Points on a hilly landscape, in no order, each with its height.
From any point a climber steps to the highest of the 3 points nearest to it. It stops when none of these is higher. Distance is the straight distance between rows; heights are no part of it.
Bepu: [137 139 110 146 172 160 121 236  81 116]  height 658
gupe: [130 122 126 120 129 118 133  85 156 126]  height 591
dev: [130 120 118 153 146 144 143 208  97 153]  height 633
gibo: [111  86 125  96 157 146 137 125 194 108]  height 625
Zuti: [140 153 141 104 116  98 103  44 130 102]  height 466
keme: [119 101 111 143 142 132 163 181 116 181]  height 618
tad: [117 161 155 103 104 141  84  72 130  68]  height 56
Sok: [ 87 111 136  69 125 132  98  77 159  74]  height 364
lide: [133 116 106 148 171 146 149 238 115 131]  height 389
Rame: [137 143 124 156 114 147 122 186  89 129]  height 560
lono: [111 130 136 109 129 155 105 113 161  79]  height 453
rit: [144 159 135 149 133 152 114 210  49 135]  height 371
dubi: [137 132 118 148 124  77 148  90 108 181]  height 674
mog: [128 130 125 135 123 147 130 136 160 107]  height 612
forol: [126 110 127 104 142 113 130  83 175 132]  height 657
pabo: [140 149 120 145 103  83 134  74 101 159]  height 654
fifof: [ 95  88 130  56 152  87 123  62 167 120]  height 248
Nida: [144 163 135 133 107  92 117  62 119 125]  height 515
ner: [ 96 112 139  82 115 164  93 115 160  51]  height 562
zunu: [131 116 110 135 155 162 145 194 164  91]  height 424
biret: [139 162 156 154 123 147 118 180  32 155]  height 367
nimi: [140 147 125 158 112 101 128 113  81 170]  height 630
Voz: [135 144 139 157 114 118 134 143  52 186]  height 632
Luze: [143 122 114 158 135 141 156 202 121 146]  height 606
nabe: [135 124 132 122 132  89 139  68 151 149]  height 539
kugot: [142 172 146 128  94 132  94  76 121  85]  height 275
muto: [127 130 137  85 129  84 124  53 145 121]  height 516
Fuv: [140 143 119 151 109 131 137 140 117 142]  height 459
feku: [123 106 124 134 141 148 137 148 176 105]  height 671
Fufos: [139 128 110 152 140 141 133 208 112 115]  height 574
lodek: [128 109 132 149 143 132 153 197  99 181]  height 636
rebo: [133 123 113 145 128 129 139 131 147 144]  height 549
kov: [123 132 153 139 128 110 148 134  60 232]  height 631
miba: [137 118 102 144 162 156 142 214 137  94]  height 502
geso: [ 95  93 132  70 145 120 118  94 176 102]  height 504
mes: [140 148 130 121 127  77 130  55 136 145]  height 642
fugi: [134  95 112 145 162 144 165 207 157 144]  height 418
Dufes: [139 142 123 113 122  85 121  53 138 126]  height 567
Vidur: [ 73  68 124  59 143 123 109  91 186  91]  height 374
Sefiv: [118 140 145 102 113 155  93  96 147  76]  height 302
ruze: [143 142 124 154 120 153 125 162 126  91]  height 547
fotu: [133 133 131 150 138 142 138 191  78 165]  height 641
nodid: [ 98  93 129  78 142 144 118 107 177  94]  height 603
rana: [113 127 143  84 130 118 101  58 143  93]  height 310
tivit: [127 133 132 151 118 105 144 135  79 201]  height 635
Mebu: [133  96 120 122 146 144 153 158 195 129]  height 693
Zabe: [121 139 142 106 110 117 103  64 131  93]  height 282
Sut: [107  94 120 106 145 126 143 110 183 126]  height 629
Feva: [141 161 128 146 103 158 105 123 129  73]  height 464
Pon: [137 134 113 147 122 103 143  96 122 168]  height 696
pur: [141 153 145 123 110 138 103  81 131  91]  height 163
bute: [152 169 137 150  89 136 103 105 106 103]  height 362
butor: [131 135 135 120 126 170 122 157 157  67]  height 518
tof: [140 145 126 158 105 143 126 161  94 139]  height 517
vafuz: [129  92 112 147 145 130 162 190 140 169]  height 551
dumi: [141 153 129 152 107 127 119 114 122 122]  height 347
tavus: [127 104 125 137 137 126 154 118 168 131]  height 617
sofib: [134 133 121 150 125  93 146 121  79 213]  height 634
fam: [151 163 125 168  84 121 115 104  94 135]  height 241
Kunus: [134 109 115 152 126 121 156 137 142 175]  height 470
tik: [135 148 142  79 116  69 114  24 130 120]  height 501
beme: [ 85  87 133  71 129 165  91 114 168  58]  height 665
Vizot: [124 131 145 146 132 133 146 164  73 200]  height 637
vukol: [123  92 116 140 150 132 168 156 175 157]  height 614
Kom: [146 165 136 164 105 145 112 179  54 132]  height 450

Call two points neighbours if one is among the 3 nearest of the other. Go from one point of each pair to the other, from neighbour to neighbour, staying as high as possible. Name the lowest point that can't be avoided.
fotu, Bepu => dev
Mebu, Bepu => vafuz
forol, mes => nabe
Pon, fotu => nimi
beme, Mebu => nodid

Where does a climber stop that starts at each point below?
fifof => mes
ruze => Mebu
keme => fotu
